Points on a hilly landscape, in no order, each with its height.
From any point a climber steps to the highest of the 2 points nearest to it. It stops when none of these is higher. Distance is the straight distance between rows; heights are no part of it.
rer: [ -6  -6   0  13 -32  30   4 -10  25 -27 -31 -16 -17  -8  -4 -23  -9   8
  32  31]  (h 309)
Dor: [-25  -2 -10  16 -12  29   4  -8  15 -17   9   2 -36  23   0 -18  -5 -15
  -5   6]  (h 177)
Sizov: [ 14   5  -5  -4   3 -14 -26  30 -34  29  -5  37  36   9 -12   3   1   8
 -26 -20]  (h 773)
Vego: [ -7 -13  14  -5  26  10 -23   4 -17  19 -28  20  14  10   0 -20  -8 -35
 -27  18]  (h 115)
dibo: [ 10   0   6  38  12 -21  -3 -10 -33   7   9 -16  -3  -8  16  -6 -13 -19
  14   5]  (h 264)
komu: [-10  -3  -7 -11  11  11 -16  35   8   4   2  42   9  26   2 -22 -17 -46
 -12  -8]  (h 255)
murob: [ -1  10 -20  -4   5   1  27  13  14  -1   6  24  20  10 -14  10  25 -10
 -15 -23]  (h 338)
Gem: [ 27   7   5   7  -3 -38  23  -1 -12  -4  49 -10  17 -29  20  28 -15   1
  -9   9]  (h 183)
Bife: [-22  -9   2 -45  11  18 -27  25  45  13   1  23  20  11  19 -27  11 -26
  -6  15]  (h 209)
lek: [-27   8 -29 -31  31  10 -20  12  12  12  -9  12  35  20  14 -23  31 -15
 -10   0]  (h 521)
zotep: [-17 -13   3  -5   1  24 -11 -19   5  -5 -11 -17 -25  16  -2 -10  19  25
  22   0]  (h 661)
dos: [  9  15   8  20  12  -5   9 -17 -31   9  -6   2  19 -20  -6   7 -15 -21
 -46  -3]  (h 156)
Leduz: [ 13  24  -9   3  -7  -7  48   2  14  -6  12   6  22  -8 -12  32  16  -6
 -21 -18]  (h 374)
sigur: [-10 -19   4  -5  22  -6 -49  21 -19  27 -16  10  -8  17   8 -25 -25 -15
   2  31]  (h 283)
vanaf: [-16  11 -27  -1 -10  -2 -27  -4   8 -13 -40 -10  -1   6  -7 -22  -4  -3
  -2  38]  (h 194)
vez: [-15   2 -18  15 -36  31  21 -20  22 -24 -16 -21   4 -15 -14   3   9  18
  23  21]  (h 364)
tufo: [ 12   3   1  14  10 -29   9 -13 -25   2  49  -5   6 -26  23  19 -22 -11
 -24   3]  (h 208)
Vuv: [-25   6  -9 -54  16  32 -25  19  38  20  -1  18  14  24  11 -31  -1 -35
 -28   9]  (h 184)
Tivad: [  1   7  -4 -26  21   4  -8  12   9  -3 -34  -4  18  -3  -1 -23   5 -31
  11  -5]  (h 592)
Tezup: [ 19   3  14  11  12 -20   7   1 -20  20 -26   4  34 -28 -13  14 -10  -3
 -33   8]  (h 173)
Rus: [  7  36 -18   4 -12 -29   4  -9 -27   4 -21 -12   9 -18 -18  21 -16  21
 -39   0]  (h 607)
zaliv: [  4   5 -15   0  -4   6   4   3  23 -19 -28 -18  18 -14 -12 -16  11 -10
  32  17]  (h 728)
tumif: [ 17   3  -1   8 -12 -32   0  26   1   5  21  29   2  -3  -5  21 -19  15
 -17 -18]  (h 197)
paz: [  1 -11  17  15 -17  45  24  -6  18 -23 -12 -17  12 -15   2 -15  26   0
  50  13]  (h 378)
Nin: [ -6  -4 -12   7  -1 -19 -17  20  -6   3  20  26  -7  15  -1  15   1  20
  -5 -25]  (h 223)
seke: [-21 -19  15 -43  18  28 -26  21  44   8  -5   3   1  10  18 -36  13 -27
  17  13]  (h 237)
dumu: [-16 -14  -8 -13  15  10  -3   6  22   6 -16   6  21   3  -1 -15  46   0
  14  13]  (h 439)
matav: [-11 -19  19  35 -11   1   1 -13  -4 -10  50  -2 -36  -5  22  -7  -3   7
   8   8]  (h 324)
bibi: [-14 -24  16  28 -20  20  -4 -16   3 -13  23 -13 -31  -2  12 -14   9  25
  31  17]  (h 372)
fave: [  7  25 -13  -2 -27 -26  22 -15  -2  -5  21 -29  -6 -17 -11  37  -7  34
   2   4]  (h 383)
nebif: [ 27  20  -7  -4 -11 -34  29  10  -6   3  42  -8  14 -19   1  40  -5  21
 -25  -9]  (h 159)
ruduv: [  7  -4  12   2  -9 -11   2  -5   6  -5  -8   0 -13  -8 -16  16  -8  14
 -12   1]  (h 560)
gelaz: [ -9  20 -15   8  -3 -13  -5 -20 -34   7  30   5 -15   3   3  12 -21   7
 -47 -20]  (h 653)
Tob: [-26   3 -20 -17   2  18 -14   5  15 -15 -10   2 -29  32   1 -23 -16 -22
  -1   7]  (h 110)
kamum: [ 24  12  10  -2  -4 -31  17  17  -1   3  28  11  -2 -11  -2  37 -10  24
  -4 -21]  (h 175)
Tirim: [ 18 -11  21  17  27  -8   3  -3 -19   6   2  -6  -4   1  12 -11  -2 -25
  26 -13]  (h 231)
Dise: [ 17 -18  24  19  16 -21  -5   3 -15  19 -22   4  10 -20  -4   1  -7  -9
 -10  15]  (h 195)
lun: [ -9 -28  20 -19  11  36 -13   5  33  -2 -21  -4  -3   0  13 -35  15 -17
  39  22]  (h 284)
tib: [ -5  10 -17  -5  17  -2 -34  -4 -32  19 -21   6   0  18  -1 -10   1   1
 -14  -6]  (h 633)
peke: [-12  -4 -13 -28  16 -12 -52  25   0  16 -24   3  13  14   2 -21  -6  -2
   4  20]  (h 331)
zata: [-22   6 -29 -26  29  10 -26   2 -18   9 -21  -3   7  27   3 -27  13 -13
  -6  -5]  (h 573)
Padop: [  3  17 -13  -3  -6  -8   4  -1 -11   0 -14  10  -1   0 -18  13 -10   1
 -29 -11]  (h 660)
Sizu: [-20   1  -7  24 -27  26  18 -13  21 -33  16  -2 -24   9   0 -15   1  -4
  10  15]  (h 233)
keken: [ -7  12  -8  20 -45  27  36 -28  18 -29  18 -24  -8 -19 -10  13   3  30
  22   6]  (h 325)
suk: [ 36   8  32   6 -28  -6  41 -20  10 -13  21 -29   3 -41   5  18 -28   4
  -5  21]  (h 527)
gares: [-23 -16  -5 -13  -9  13  -3  -6  22  -4  -2  -2 -14  11 -15  10  32  25
  33  -9]  (h 558)
volof: [ 12   9  -4 -16  -1 -27   5  35   0  13 -17  22  27   2 -25  28  15  21
   7 -18]  (h 772)
bili: [ 10   0  14  22  17 -17  -3 -18 -36  11  33  -4  -7  -8  21   2 -28 -16
 -10  -6]  (h 236)
sufur: [-20 -21  14  -8   7  20 -17   7   6   8  15  27 -44  32   0  -2 -11  -3
 -12  -2]  (h 16)
bib: [-24 -11  -7 -25  -6  23 -22  12  23  -3  -2  24 -34  38  -6  -6 -18 -11
 -14   1]  (h 57)
Fude: [-12   5  -7   5   4   6  -2 -24 -10  -7   1 -17 -32  16  -2   2  12  24
  15 -17]  (h 561)
mup: [  0  -8  11   8 -12   7  26  -7  23 -15  -3  -6  -2 -10  -7  12  14   1
  -2   1]  (h 473)
dat: [ 27  -9  38   4 -19  -2  17 -21   6 -12  19 -22 -28 -33   8   8 -40  -2
   8   4]  (h 642)
Soko: [ 21 -16  42  -3   4   2  15 -31  -4   6  17  -7 -18 -16   7  20 -11   5
 -19 -21]  (h 673)
res: [ -9 -17   1  16  11  -6  -4   5 -11   8  37  14 -18  18  13   8  14  14
  -2 -17]  (h 253)
rar: [  9   7 -14  34   1 -20   8 -15 -23  -7   9 -29   0  -6  11   4   1  13
  12   2]  (h 300)
Sala: [ -3 -20  10  -2  -2  35   2   6  19 -14 -12 -10   0   1  13 -30  23 -13
  48  12]  (h 330)
pelum: [-11 -18  -8  -8  12   0 -30  11   6   9 -15  -2   7  10   8 -21  23   2
  17  21]  (h 384)
fumeg: [ 17  -3   8 -24   9  -4  18  15  21  -2 -30   7  25  -6 -14   3  11 -27
  21 -17]  (h 668)
Vem: [  2  -9  25  -2  25  12   1  -6 -19  11  -4   4 -20  15  13 -10 -13 -26
   9 -23]  (h 203)
runa: [  2  15  -7   0   5 -17  -5 -24 -26  11  14 -12 -13 -11   3  25 -18  29
 -27 -20]  (h 747)
dituk: [ 10 -10  18  19 -18  32  39 -22  15 -12   0 -22   9 -14   0   5  30  12
  16   7]  (h 417)
kip: [ -1  12 -12 -29  14  11 -34  30 -25  11  -6  37  16  38   2 -22 -27 -34
 -16 -15]  (h 222)
sabi: [ -1 -21  12  19  11 -12 -20   3 -18  14 -22   0  -8   4   2 -14 -12 -10
   7  27]  (h 232)
lavi: [-25  -3 -29 -18  25  13 -12   6  14   5 -15   7  22  20  -4  -9  52   9
  -2  -1]  (h 481)
Gimik: [ 22  -4   0 -10   5 -14  -2  32  -2  14 -11  27  25   0 -13   1  10   1
  -9 -15]  (h 851)
gopub: [ -2  -5  10   2  23  19   3   8   2  -5   1  19 -21  28   9 -19   0 -30
  10 -20]  (h 172)
Far: [  7   7  -6   2  23 -24 -23   2 -41  21 -20   3   7   6   3   2  -5   6
  -9 -22]  (h 685)
Zis: [ 13  22   2 -14 -32 -13  45 -17   9 -13  36 -32   9 -30  -2  43  -7  37
 -13  10]  (h 429)
vef: [ 21 -17  40   9  -5  -4   4 -23  -2   2  18  -4 -29 -16  12  10 -19   2
  12  -9]  (h 802)
Bis: [  4 -18  14  18 -21   4  -1  -6   5  -6   9 -13 -21  -7  -1   4   9  31
  47   6]  (h 427)
dile: [  8  17  -2  -6   5 -18 -29  14 -49  25 -12  18  16   5 -18  11 -14  21
 -25 -33]  (h 733)
bezop: [ -4   5  11  13  23   2 -10 -14 -30  16 -14  11   5   1  -1  -5 -21 -30
 -37  -4]  (h 139)
Duf: [ 18   5   8   8 -28 -11  36 -27  10 -18  23 -26  -2 -36   2  24 -24  16
 -26  15]  (h 476)
tikot: [  7   2   3  12  -3   7  40 -13  16  -9  26  -3   1 -12   1  16  19  -8
 -20 -14]  (h 414)
puve: [ 11  26 -13  -1   0 -27  -4 -16 -38  10 -10 -29  -1 -21 -12  23  -7  27
 -17 -14]  (h 666)
meboz: [ -5  11  -2  29 -39  10  25 -18  17 -31  22 -14 -22 -10   0   1 -12  15
  24  10]  (h 290)
Fupel: [ -5   6  -6 -19  12  12 -34  18 -33  23   5  31   2  41   1 -12 -19 -10
 -24 -34]  (h 207)
bod: [  5  11 -20  -8 -11  -3  23   9  22 -12 -31 -13  29 -13 -18   5  27   4
  28  13]  (h 847)
ruki: [-17 -14 -11   5 -21  16 -23   0  17 -21 -27 -15 -18  10  -2 -21 -10   4
  25  36]  (h 251)
mesir: [ 25  -8  10  -2   7 -16  21  25  18   3 -21  17  18 -11 -11  13   1 -15
   3 -10]  (h 746)
Pekar: [ 10  11  -2  11 -13 -19  12 -25 -13  -6  17 -35  -6 -18   7  19  -4  31
  14   3]  (h 337)
Sido: [ -3   9 -17 -13  14   6   2  29  16  -5   8  40  17  27   1  -6   9 -26
  -6 -30]  (h 298)
lif: [  0  25 -22 -10 -14 -11  17  11   8  -6 -29   1  13  -4 -27  16  13  10
  -7   2]  (h 734)
lon: [ -4 -12   2  -2 -15  -4  -4   1  14  -6  -5 -10  -2  -7 -13  14  23  43
  42   4]  (h 486)
naro: [-10 -12   0  23  -5 -13   3  -7  -1  -5  55  -3 -27   0  23   6  10  25
   2  -4]  (h 289)
bepa: [  0   9 -11  -3  10   0  -1   1  10  -8 -41 -16  28  -5   2 -27  19 -32
  14  17]  (h 624)

Call two points neighbours if one is among the 2 nearest of the other. Go from one point of each pair to the other, from neighbour to neighbour, staying as high as possible. Name the lowest point that can't be avoided.
dibo and zotep -> nebif
vez and dibo -> sufur
runa and bod -> gelaz

Where does a climber stop that starts at each point below?
bibi -> zotep
Pekar -> vef
Dor -> vez
dos -> Gimik
kamum -> zotep
Fupel -> Gimik
